Points, in no order, along strands that fork and pass close to each other.
(in the rows, 100 means zero)
Two points are linked if the straight distance between their rows is under 71. Some points are linked to none.
(577): 112  81  97  119  83  117  104  103  111  61  128  116  102  108  108  92  101  78  102  93  107  95  103  104  84  93  86  119  104  127  88
(12): 102  85  92  70  93  93  102  87  114  83  113  113  147  106  107  117  113  119  104  111  119  124  110  86  76  92  99  83  102  112  97
(589): 105  87  89  107  84  101  106  95  119  109  94  89  81  70  93  93  95  96  117  64  91  107  103  118  96  78  75  112  103  124  113
(38): 102  96  104  87  63  94  86  86  117  124  95  97  98  96  135  116  103  120  118  109  107  130  101  93  97  95  94  96  125  110  104
(129): 109  89  104  88  91  115  117  96  121  101  79  103  133  63  96  135  99  135  113  84  103  133  105  88  82  102  92  80  130  92  105
(614): 87  106  90  115  97  100  90  91  98  141  76  94  77  91  101  92  88  90  101  106  95  100  90  114  94  114  89  115  112  80  95
(304): 141  127  130  104  77  100  106  101  116  103  107  89  122  97  100  134  82  136  113  110  113  128  86  124  101  104  108  89  104  115  100
(165): 118  141  123  112  134  83  78  114  79  127  82  90  77  118  109  97  98  113  91  96  97  81  94  90  119  92  134  95  89  68  108
(686): 94  82  110  106  117  105  93  123  100  115  95  88  70  108  85  77  131  71  76  75  92  99  98  126  126  90  80  102  109  104  89
(714): 96  130  105  115  88  95  73  88  87  144  70  100  83  110  113  95  87  101  87  128  94  99  100  104  96  118  106  124  101  93  89
(414): 123  103  97  104  82  97  108  88  86  65  132  117  120  118  99  96  86  101  100  111  104  93  104  107  84  82  100  104  71  144  104
(94): 78  83  108  108  79  99  101  108  94  88  115  107  86  104  137  117  80  89  118  107  98  103  105  69  95  123  110  100  110  83  109
(855): 118  90  114  129  83  99  102  106  106  87  111  89  71  98  105  98  85  84  107  66  95  97  100  121  102  89  80  118  102  122  113
(660): 109  96  82  73  99  93  109  92  90  86  100  105  146  101  84  114  89  123  103  110  101  112  107  94  73  95  103  75  83  102  106
(519): 111  103  92  93  111  116  103  95  127  97  96  101  127  91  81  99  115  113  87  98  107  109  97  128  85  102  87  113  120  99  88
(236): 96  82  95  69  111  89  96  100  130  120  84  82  98  91  123  112  119  121  103  82  100  126  89  83  114  78  99  86  128  83  101
(216): 107  100  108  76  86  79  87  94  119  130  91  91  90  108  141  108  107  123  110  99  99  130  97  89  106  83  103  93  124  84  107
(727): 65  86  91  106  117  106  87  98  92  94  102  107  108  125  104  107  106  76  88  128  103  101  105  77  108  113  107  110  113  80  81
(468): 119  123  132  109  125  92  95  99  122  78  121  78  100  135  93  94  126  111  75  112  112  94  97  117  129  74  114  93  85  114  88
(789): 92  100  68  74  96  93  118  98  78  87  96  99  98  69  78  81  87  113  116  80  83  88  104  92  96  93  106  82  64  117  131
(561): 92  87  84  61  126  90  105  104  118  116  79  90  111  84  98  109  116  127  106  86  100  116  94  87  112  89  106  75  122  76  105
(723): 106  107  88  90  126  96  113  104  87  96  100  100  115  105  70  95  96  105  95  98  104  82  101  104  115  95  117  94  92  95  105
(345): 67  82  96  129  82  116  103  96  93  88  112  112  93  108  97  111  84  59  102  124  96  91  107  91  83  128  87  125  102  95  92
(846): 106  90  92  98  81  94  118  98  106  94  86  84  75  60  94  89  97  107  124  53  82  96  109  106  107  66  79  91  83  130  133
(486): 111  124  93  77  127  89  90  105  96  138  77  85  91  101  90  81  108  128  99  90  104  94  87  107  123  84  113  79  98  79  106
(204): 107  94  104  95  107  105  121  105  109  96  97  104  124  72  93  132  79  114  112  81  98  118  102  82  96  108  111  79  118  73  116
(951): 90  73  110  104  119  115  104  111  116  57  128  114  104  124  105  100  113  66  85  98  110  99  102  86  111  99  98  105  117  94  82
(820): 117  93  103  113  106  109  126  117  84  64  118  105  88  89  69  75  106  72  94  74  89  73  111  118  112  94  97  101  83  120  103
(612): 115  132  115  85  138  80  90  121  87  123  82  81  92  113  92  87  105  125  97  92  101  83  90  95  135  83  129  79  91  80  108
(489): 102  113  107  115  76  102  109  103  74  100  105  109  136  108  81  138  76  107  108  140  102  95  106  98  82  133  101  88  95  88  91
(310): 68  84  93  97  71  87  87  95  95  96  107  108  70  107  151  96  88  83  110  105  82  103  108  76  90  112  95  120  101  106  109
(836): 126  115  122  88  106  76  102  92  122  83  123  82  107  129  104  89  118  128  90  101  107  101  95  114  114  71  111  92  82  135  105
(536): 75  98  99  117  73  111  86  97  101  127  79  91  67  82  123  109  89  90  111  108  84  111  98  105  87  136  80  120  122  75  107
(88): 110  89  97  111  77  109  103  90  107  67  129  118  122  119  118  98  108  90  96  116  116  100  106  103  81  88  87  111  88  143  88
(466): 86  103  82  113  68  97  101  80  77  114  100  111  110  104  87  102  80  91  101  137  97  87  105  103  74  115  90  120  81  124  97
(102): 90  106  97  94  133  100  97  102  96  101  95  92  105  120  75  84  120  91  75  114  110  92  99  110  123  93  111  96  93  102  80
(550): 92  126  88  87  112  83  70  82  78  130  83  121  89  97  121  83  108  115  98  109  103  87  100  85  96  99  126  100  85  78  114
(720): 71  79  73  64  130  97  106  104  106  116  85  109  115  76  98  104  109  101  100  94  98  104  90  77  108  107  109  77  119  53  101
(830): 98  92  110  84  74  99  96  92  129  95  109  111  132  101  121  127  107  118  110  117  124  141  99  87  91  106  94  83  119  109  94
(688): 109  114  122  90  124  93  102  115  109  95  100  78  95  123  80  86  134  103  77  100  103  90  99  115  141  78  111  90  90  108  88
(625): 104  137  107  93  103  79  63  78  76  142  68  119  94  104  130  91  100  118  97  120  101  104  101  95  90  107  119  110  84  81  105
(142): 111  85  110  101  121  114  106  108  124  54  131  114  122  132  105  100  128  89  86  105  111  99  102  89  105  84  103  98  104  103  74
(108): 88  91  79  97  87  100  119  96  91  83  108  106  130  83  80  108  86  93  108  102  99  97  109  93  73  107  100  95  88  98  110
(446): 76  70  79  90  66  94  95  82  106  93  110  113  99  108  126  99  106  90  109  109  101  116  109  87  89  103  87  118  98  130  102
(8): 106  86  100  92  100  111  98  100  131  99  99  99  118  99  99  107  113  95  96  94  111  119  97  110  97  99  90  107  130  97  91
(224): 106  124  92  81  65  97  84  74  93  155  71  94  93  71  121  110  100  134  123  115  89  122  94  102  81  92  92  95  106  94  112
(415): 97  81  121  103  86  94  88  108  107  91  107  101  90  122  143  115  87  101  104  106  106  117  99  75  108  111  114  97  127  91  100
(749): 107  118  82  77  105  86  71  76  97  163  67  95  87  72  119  90  110  134  116  104  94  113  82  104  89  80  93  85  109  80  112
(435): 104  78  96  109  87  114  111  113  121  61  112  111  96  82  102  83  114  79  106  58  87  101  114  109  92  90  76  115  113  120  89
(172): 130  116  106  76  98  90  105  87  119  71  127  87  126  109  104  92  113  135  95  100  106  110  94  117  83  74  113  84  77  143  106
(312): 89  104  85  115  106  92  92  121  76  150  85  83  42  85  82  65  109  81  89  83  93  78  92  122  116  100  70  100  87  98  101
(163): 121  119  132  133  109  120  103  92  109  73  126  106  124  136  98  112  101  104  82  133  119  91  101  106  94  94  107  106  86  114  73
(242): 78  121  78  88  112  90  95  96  71  118  87  119  84  77  101  81  91  103  111  105  101  77  98  85  86  113  119  98  73  74  123
(83): 84  109  95  118  104  90  82  120  81  141  79  88  40  92  109  73  104  79  97  87  78  70  96  112  106  107  80  119  83  91  108
(467): 117  102  104  117  103  103  106  107  97  87  106  95  89  104  78  87  98  81  91  85  93  80  101  128  110  91  97  118  93  121  97
(681): 61  91  71  76  131  101  101  105  87  114  83  110  92  94  99  85  115  86  97  97  99  90  97  84  114  119  106  93  105  59  93
(721): 101  95  84  84  83  95  124  95  94  84  101  93  87  61  96  81  87  114  127  60  83  92  116  91  100  85  97  93  63  133  136
(905): 80  99  115  128  126  117  88  93  101  92  98  99  106  132  98  115  101  74  78  130  105  98  95  91  108  111  101  122  116  84  66
(340): 117  113  112  102  124  109  104  99  115  73  121  102  139  120  82  106  115  107  78  116  112  97  102  106  95  95  115  96  102  96  82
(170): 138  128  129  114  89  108  104  94  110  94  114  92  130  112  90  123  88  127  95  125  111  111  93  130  90  111  110  99  94  116  95
(513): 88  112  74  98  129  100  92  100  74  144  76  95  79  84  58  67  101  107  96  100  104  76  84  124  111  111  103  88  82  101  93
(676): 106  89  78  94  94  123  115  109  117  69  103  118  118  69  92  71  122  102  105  71  90  103  113  109  77  95  70  112  115  119  81
(795): 88  74  106  119  114  112  119  116  110  56  121  104  102  99  84  103  96  61  97  77  94  89  109  90  103  115  95  107  111  80  98
(281): 90  86  87  106  111  104  98  114  98  125  84  84  69  84  75  78  116  73  92  75  94  91  91  129  116  102  74  110  106  96  95
(378): 104  120  93  91  62  110  98  82  86  138  71  98  103  65  98  122  86  126  126  113  91  118  94  111  90  120  89  92  110  99  110
(893): 89  76  98  82  105  96  91  102  120  93  102  94  93  113  113  94  123  88  98  87  103  116  102  101  112  92  86  110  120  105  92
(476): 61  68  76  102  72  108  104  90  106  81  112  113  96  98  107  96  96  67  109  105  98  97  115  91  83  115  73  123  103  112  99
(120): 115  106  111  101  111  91  113  104  85  93  109  103  114  117  97  118  74  114  100  106  107  88  101  81  109  99  133  93  97  87  114
(258): 104  94  71  81  108  120  110  98  116  93  82  104  117  66  76  78  130  110  98  75  94  107  104  122  75  91  74  100  111  110  87
(208): 104  96  95  109  79  113  122  102  87  93  107  107  133  80  79  130  76  100  116  106  98  99  110  103  72  126  93  95  102  86  103
(762): 81  91  115  140  97  115  93  99  89  93  107  100  79  123  102  113  77  65  87  125  92  89  98  89  99  124  99  133  107  99  84
(45): 93  74  109  86  106  96  87  122  110  106  100  82  75  117  102  84  134  82  91  72  90  110  101  112  123  82  78  94  115  106  91
(739): 115  120  120  144  108  121  100  86  90  86  111  104  109  129  90  114  89  91  82  135  108  81  102  109  99  94  105  118  76  124  76
(71): 139  129  131  128  110  113  100  94  109  103  100  86  121  115  71  109  89  110  83  120  110  92  88  137  101  102  110  113  101  101  91
(698): 115  88  111  103  80  91  112  98  108  77  126  107  104  115  132  115  89  106  112  92  112  109  96  94  108  81  112  93  96  130  111
(176): 50  72  67  82  108  102  94  94  95  108  91  115  100  102  104  86  112  72  101  111  98  95  100  78  105  119  96  106  108  77  93
(581): 117  112  111  100  97  97  117  109  77  91  113  109  138  114  90  131  68  119  110  124  107  95  102  84  93  109  126  75  94  85  106
(511): 104  78  129  111  93  104  89  108  129  81  120  97  96  121  129  124  94  95  99  95  123  134  91  88  101  111  97  92  135  101  95
(853): 132  101  122  95  78  86  111  101  117  96  111  88  103  107  122  116  84  133  111  94  110  120  93  104  107  81  110  84  99  120  117
(692): 98  86  111  108  103  103  129  115  106  81  113  97  115  83  98  133  64  94  118  80  93  105  114  71  98  124  110  79  110  59  116
(986): 116  126  119  137  114  112  103  93  96  106  93  90  97  122  75  114  81  96  83  129  101  88  97  111  115  105  113  125  85  107  79
(315): 106  109  90  84  109  87  79  87  109  152  77  82  91  97  108  82  106  124  104  99  99  102  87  110  106  80  90  91  102  94  107
(41): 94  126  111  112  124  77  71  111  72  116  82  101  57  111  120  90  104  86  92  94  92  80  101  82  108  104  120  112  93  80  104
(959): 81  108  64  77  103  94  105  95  79  106  89  105  98  68  91  80  87  112  115  93  87  79  102  83  92  105  109  86  74  87  126
(184): 86  101  94  98  129  116  107  113  69  79  104  105  104  112  57  83  129  74  69  112  106  76  108  101  120  91  107  90  77  113  77
(307): 112  92  92  106  84  85  121  97  88  65  128  109  105  107  105  95  80  98  107  94  101  89  105  90  99  88  105  97  72  137  117
(623): 83  115  109  126  116  81  72  109  75  117  81  102  41  99  129  80  101  74  93  90  83  75  100  91  92  118  109  125  79  77  112
(397): 103  90  95  91  110  111  121  118  75  81  107  113  94  88  50  63  126  79  76  87  98  84  110  117  113  87  107  85  78  120  95
(894): 105  77  119  120  117  110  112  121  113  70  117  93  94  99  99  112  75  78  101  74  96  103  99  83  108  120  103  99  123  68  111
(352): 83  123  108  99  55  104  84  93  89  129  84  111  91  74  123  123  87  108  125  125  91  116  92  96  91  138  92  109  118  80  104

A fork is a point with three links, a tip a point with one. Leave the first point through the second and follow the links. Name the first fork or tip that comes.
(721) / (846) | (102)
(176) / (727) | (511)
(163) / (340) | (129)

Name the points in between on the shortest way along the links from the first point to the second, in order.
(577) / (951) | (88), (414), (307), (698), (853), (304), (170), (71), (986), (739), (163), (340), (142)
(623) / (519) | (83), (312), (281), (686), (45), (893), (8)
(345) / (681) | (762), (905), (727), (176)
(749) / (281) | (315), (486), (612), (165), (41), (623), (83), (312)
(550) / (224) | (625), (714), (614), (536), (352), (378)
(846) / (714) | (721), (789), (959), (242), (550), (625)
